Points on a hilly landscape, in no order, each with its height.
From any point a climber takes the steepest step (rise divided by distance) to one of its 3 nearest points. It stops when none of these is higher. Distance is the straight distance between rows; heights are no part of it.
soge: [116 138 111 174 167 110 153  42 163  97 121 183 137 127 107 115 121 136
 155 164]  (h 369)
gege: [103 116  77 141  87 144 152 144 128 130 133 149 127 106  86 150  78 142
 125 107]  (h 479)
pefez: [156 123 142 147 155 128 105  85 165 107 120 112  96 104 119 112 128 160
 177 164]  (h 398)
Motib: [142 104 181  88 131 127  69 169 126 126 124  89  95 129 147 117 154 131
 136 133]  (h 58)
faka: [163 118 159  90  97 131  67 182 146 144 115  69 106 115 131 116 166 135
 112 147]  (h 22)
diz: [103  83 109 126 139 136 130 114 120 151 109 144  99 105 122 144  71 160
 166  91]  (h 364)
fekam: [134 173 120 130 133 110 156 154  94 100 136 142 177 183 127 151 121  90
  73 148]  (h 516)
femo: [118 120 145 188 161 126 144  60 158  93 109 135 111 124 121 115 113 149
 174 169]  (h 419)
Fesit: [132 134 140 143 164 113 144 123 121 105 147 150 152 176 162 102 176  76
  83 166]  (h 500)
litis: [136 123 142  84  77 127 142 164  95 150 156 109 136 151 143 155 126 107
  76  81]  (h 497)
fol: [ 70 131  73 158 137 126 202 111 108 111 125 167 170 137 114 162  83 123
 168 137]  (h 520)
Vute: [136 169 134 115 103  96 186 157  83 139 153 141 168 198 151 144 165 103
  68 122]  (h 507)
ret: [119 110 127 130 104 166 133 130 131 122 111 123 104  98  97 124  87 130
 147 109]  (h 341)
tugup: [145 118 112  94  58 129 104 186 102 159 153  91 122 119 125 136 136 118
  75  95]  (h 476)
soku: [114 105 124 137 149 144  87  93 138 149  95 152  88  95 143 138  95 175
 221 101]  (h 403)
zuvok: [117 146 129 160 147 152 138 104 140 105 133 131 135 106  89 136 111 112
 132 180]  (h 472)
talos: [131 135 132 135 157 160  87  81 164 142  90 160  60  96 145 143 104 181
 218 116]  (h 434)
mirir: [135 111 149  80  91 122 100 190  93 151 149  96 119 106 144 129 152 113
  90  77]  (h 429)
fude: [139 110 130 130 114 146 114 134 141 124 133 127 106  92 116 119 123 132
  97 146]  (h 220)
nub: [137 169 123  92 116 124 191 175  86 153 173 140 204 221 164 153 146 101
  83 130]  (h 459)
gufif: [119 145 140 139 101 137 143 148 115 131 145 153 156 168 111 132 131  92
  56 144]  (h 537)
rabe: [157 143 146 103 132 132 153 155 100 145 159 122 162 182 145 139 159 104
  84  99]  (h 522)
Mev: [101 123 113 146 129 134 146  99 155 112 129 132 151 101 110 123  91 144
 145 144]  (h 511)
Ruvok: [ 83 154 107 157 178 107 176  79 114 100 111 176 175 130 125 151  99 118
 177 141]  (h 535)
liro: [134  99 139 105 150 140  64 102 156 163 108 124  66  97 138 127  96 207
 231 132]  (h 388)
Pog: [127 150 113 167 166 116 116  72 152  91 106 138 138 142 138 125 155 109
 110 193]  (h 508)
tiku: [152 149  77 110  62 130 159 167  74 166 145 126 139 151  94 169  92 109
  80 103]  (h 486)
dezav: [ 97 100 131 136 166 124 118  70 145 135 104 155 101  96 133 129  93 155
 188 100]  (h 377)
menar: [116  84 110 124 114 129 115 124 132 145  96 124  91  81 115 122  80 174
 187  88]  (h 375)
Vudi: [137  88 134 139 104 160 107 153 146 142 104 117  87  75  94 118  92 155
 147 131]  (h 273)
Naso: [132 127 132 166 121 146 115  99 151 100 114 120 110 101 120 131 113 129
 148 169]  (h 426)
mola: [137 160 124  97 134 107 212 153  56 166 183 145 200 226 164 138 160 107
 113  93]  (h 418)
sov: [139 128 163 131 171 109 100 119 123  86 131 119 129 178 165  74 194  99
  99 161]  (h 431)
Tele: [160 109 145 100  88 127  53 153 175 145 113  60  79  91 124 117 124 165
 144 157]  (h 248)
dume: [160 120 118 133 131 151  75  89 178 121 108  96  74  93 108 133 115 189
 202 189]  (h 362)
luso: [156 129 145 137 156 141  78  80 170 112 103 128  89  92 113 118 115 185
 214 124]  (h 499)
ziteg: [169 124 164  80 120 109 113 178  99 144 141  87 131 142 131  93 171 105
 160  78]  (h 235)
Lat: [124 159 119 108  92 115 178 173  89 150 173 145 189 184 136 151 150 106
  58 118]  (h 505)
Vova: [150 121  86 123  64 152 113 178 113 156 149 100 119 102 115 140 109 106
  84  72]  (h 444)
tul: [124 168  89 126  95 139 161 157  85 132 151 143 186 160 117 146 135 115
  76 131]  (h 514)
nen: [162 143 159 135 133 149  62 102 156 119  97  98  82 108 112 110 125 149
 148 167]  (h 622)
sulaz: [134 121 110 145  83 131 156 156 106 133 143 133 146 114 110 147 102 112
  86 115]  (h 564)
mubad: [122 136 117 165 145 112 152 127 135  89 129 136 169 137 105 121 138 113
  99 160]  (h 545)
bof: [132 100 118 133 111 159 113 115 162 125  97 103  78  72 110 132  94 183
 181 118]  (h 347)
vud: [124 158 135 120 173  88 181 135  84 120 159 110 185 193 161 102 174 113
 110 107]  (h 489)
dugu: [ 87 134 103 134 142 133 174  88 139 134 117 176 149 136 105 161  71 137
 150 129]  (h 555)
dofe: [119 125 164 110 154  88 139 160  88 149 163 115 143 162 160  88 209 112
 135  75]  (h 229)
Fule: [119 134 146 110 150 130 105 151 121 135 134 102 142 140 153 103 177 117
 101 122]  (h 354)
revat: [ 95 132 102 164 143 115 179 110 129  85 119 148 185 156  93 151 102 106
 121 167]  (h 573)
kop: [143 119 164 113 153 140  61 123 149 109 117 106 121 130 164 113 181 129
 114 169]  (h 297)
Nagof: [145  78  65 119  61 147 142 174  86 173 135 107 116  76  96 156  87 134
  87  66]  (h 359)
Kar: [124  99 124 134 113 139  97 122 146 147 113 127  91  80 116 125  86 158
 170  81]  (h 361)
taz: [138 108 179 110 127 119  77 168 129 142 133 113 106 142 139 109 163 122
 107 132]  (h 206)
dekot: [100 118 143 151 163 139 133  78 145 130  97 171  96 105 142 133  93 164
 191 116]  (h 381)
Pigo: [113 162  92 156 115 110 196 133 109  98 139 175 184 163  93 160 114 118
 102 183]  (h 561)
bugi: [129 127 163  90 132 121 103 173 120 144 152 110 141 127 134 108 159 102
  90 126]  (h 340)
teg: [116 122 134 166 146 134 106  68 150 114 107 135 101  90 111 114 100 139
 179 144]  (h 374)
rut: [127 108 136 137 133 132 123  97 155 115 105 133 118  88 102 114 108 139
 169 122]  (h 428)
gizup: [121 158 140 119 145  97 156 151  92 127 169 151 166 196 148 108 176  90
  88 118]  (h 494)
noko: [135 153 166 145 159 123  94 120 152 119 136 100 109 134 159  99 172  90
  90 157]  (h 348)
Telal: [142 103 137 149 132 148 110  97 166 117 112 114  81  81 111 124 111 187
 184 150]  (h 415)
buv: [131 167 136 143 141  92 164 137 104 112 144 144 183 190 160 105 179  92
  84 141]  (h 488)
pati: [141 105 118  92  71 140  99 188 109 174 139  96  96  92 110 141 130 102
  90  73]  (h 435)
Gunen: [107 144 106 158 132 117 176  95 125  83 119 157 152 124 103 140  94 130
 145 149]  (h 547)
Zafi: [146 146 159 120 152 114 114 133 128 125 131 106 131 150 148  89 194  98
 116 155]  (h 383)
relar: [136 107 139  97 101 114  92 179 122 143 121 103 103 123 132 123 160 112
  78  92]  (h 358)
Fir: [115 154 107 140 155  83 183 114  72 152 180  80 193 204 133  68 198 119
 159  84]  (h 485)
Zaf: [130 155  79 128 108 110 205 154  91 117 157 146 186 189 114 168 127 116
  79 164]  (h 496)
Riz: [122 144 123 117  69 126 164 170 101 144 153 122 138 156 100 144 118 101
  67 126]  (h 546)
Nim: [140 148 119 171 169 132 103  54 191  83 128 125 106 118 133 104 153 150
 143 190]  (h 460)
ref: [171 106 134 101 125 150  49 139 161 124 106  82  63  80 125 130 105 187
 185 170]  (h 328)
Bepi: [130 107  89 139  66 150 141 164 102 160 128 132 116  98  96 150  99 118
 103  68]  (h 400)
ler: [144 127 109  88  53 128 154 180  98 158 156 115 131 136 124 152 114 101
  69  84]  (h 517)
rir: [159 127 165 128 140 135  80  92 168 104 105 107  92 111 144 104 165 157
 128 181]  (h 410)
Ripa: [119 160 102 179 153 119 159  93 150  68 108 153 153 148 113 127 129 107
 110 184]  (h 528)
Duz: [ 69 149 116 146 174 106 188  71 141  88 105 176 173 138 136 148  94 140
 171 141]  (h 498)
lav: [140 108 159  78 129 111  81 193 105 148 154 106 118 131 153 118 166 102
 124  66]  (h 301)
molo: [ 93 140 127 168 172 109 157  88 132 111 105 159 142 122 143 142 104 141
 183 139]  (h 481)
Bupem: [108 150 103 151 117 130 185 124 123  93 141 168 177 153 101 149  98 116
 100 166]  (h 599)
kavo: [129 138 162 118 165 110 148 153 118 128 164 109 155 166 152  93 167  73
  73 135]  (h 518)
befe: [168  98 150  81  82 128  69 191 120 161 149  84 101 109 141 132 145 110
 114  82]  (h 557)
Sebi: [140 116 121 115  68 125 108 176 109 154 138 106 126 118 115 152 114 116
  82 108]  (h 425)
dalin: [132 132 131 156 149 155 100  94 159 111 111 100 111 112 130 112 149 132
 137 172]  (h 382)
reze: [ 85 126 106 130 160 126 152  83 161 119 108 182 123 115 139 134  95 153
 183  96]  (h 412)
dulel: [133 123 163 119 140 132  99 133 145 101 122  97 117 115 145 100 157 114
  88 149]  (h 298)
deti: [ 81 106 115 122 149 130 151 102 120 146 105 185 119  93 128 143  55 166
 189  85]  (h 353)
gofu: [115 135 113 143 110 124 157 130 109 120 150 130 164 138  85 141 101 126
  99 135]  (h 580)
Kilap: [128 158 122 103 117 126 185 173  83 170 177 137 188 206 159 163 144  95
  63 126]  (h 487)
bikiz: [131 158 116 163 174 115 136  70 181  62 107 128 121 134 136 102 173 104
 111 203]  (h 491)
torog: [163 101 135 111  87 150  79 167 136 138 112  87  87  64 132 139 113 149
 108 102]  (h 194)
Mabi: [116 150 131 162 143 142 155  68 146 112 112 139 123 135 125 100 133 121
 127 176]  (h 477)
pirun: [140 130 153  91 172 105 135 158 109 166 163  75 137 150 155  96 186 105
 145  50]  (h 230)
tesi: [124 127 121 164 106 125 139 141 123 122 132 128 132 105 102 151 108 125
 104 121]  (h 554)
fosi: [ 80 151 122 142 179 130 144  94 139 136 103 180 140 115 152 166  95 145
 196 105]  (h 440)
Niz: [146 120 177 106 154 133  82 136 147 125 120 103  95 111 126 120 159 118
 126 150]  (h 169)
mumob: [148 117 154  99 119 141  76 149 155 134 121  91  85  91 125 103 142 153
 132 170]  (h 119)
nivav: [127 153 103 116 112 110 181 143 104 120 160 150 184 192 133 142 138 100
  80 155]  (h 530)
med: [127 144 146 132 112 130 140 147 109 139 144 135 152 149 121 113 173  87
  68 123]  (h 529)
vak: [170 143 127 156 162 135  82  69 182  78  89  99  84  91 132  99 133 165
 166 184]  (h 430)
bon: [116  95  94 127  76 137 125 125 125 159 101 138 111  59 123 145  76 156
 160  60]  (h 363)
Soz: [144 104 130 127  93 145 123 161 137 123 126 103 124  89  95 147 106 131
 111 126]  (h 338)
Rusuf: [131 143 139 129 190 100 146 103 127 101 147 146 153 182 178  90 203  76
 101 139]  (h 474)
tesa: [107  88 105 108 129 157  96 127 143 175  96 162  95  93 142 132  68 177
 199  89]  (h 387)
vef: [108  95 136  84 140 156  72 103 137 168  73 199  80 118 179 167 100 147
 185  74]  (h 351)
sib: [102  95 134 123 154 131 106  82 143 160 100 188  92 115 154 145 108 145
 181  78]  (h 360)

Call two points neighbours if one is among the 3 nearest of the other. Go from one point of each pair to the other, from neighbour to neighbour, staying as high as possible. Name the lowest point that can't be avoided.
Bupem, luso: pefez
befe, nivav: pati
nivav, dugu: fekam
Bupem, dugu: Gunen

For each start below, name the point where the climber stops.
Mabi: Bupem
Fesit: Bupem
rabe: Bupem
dalin: Bupem
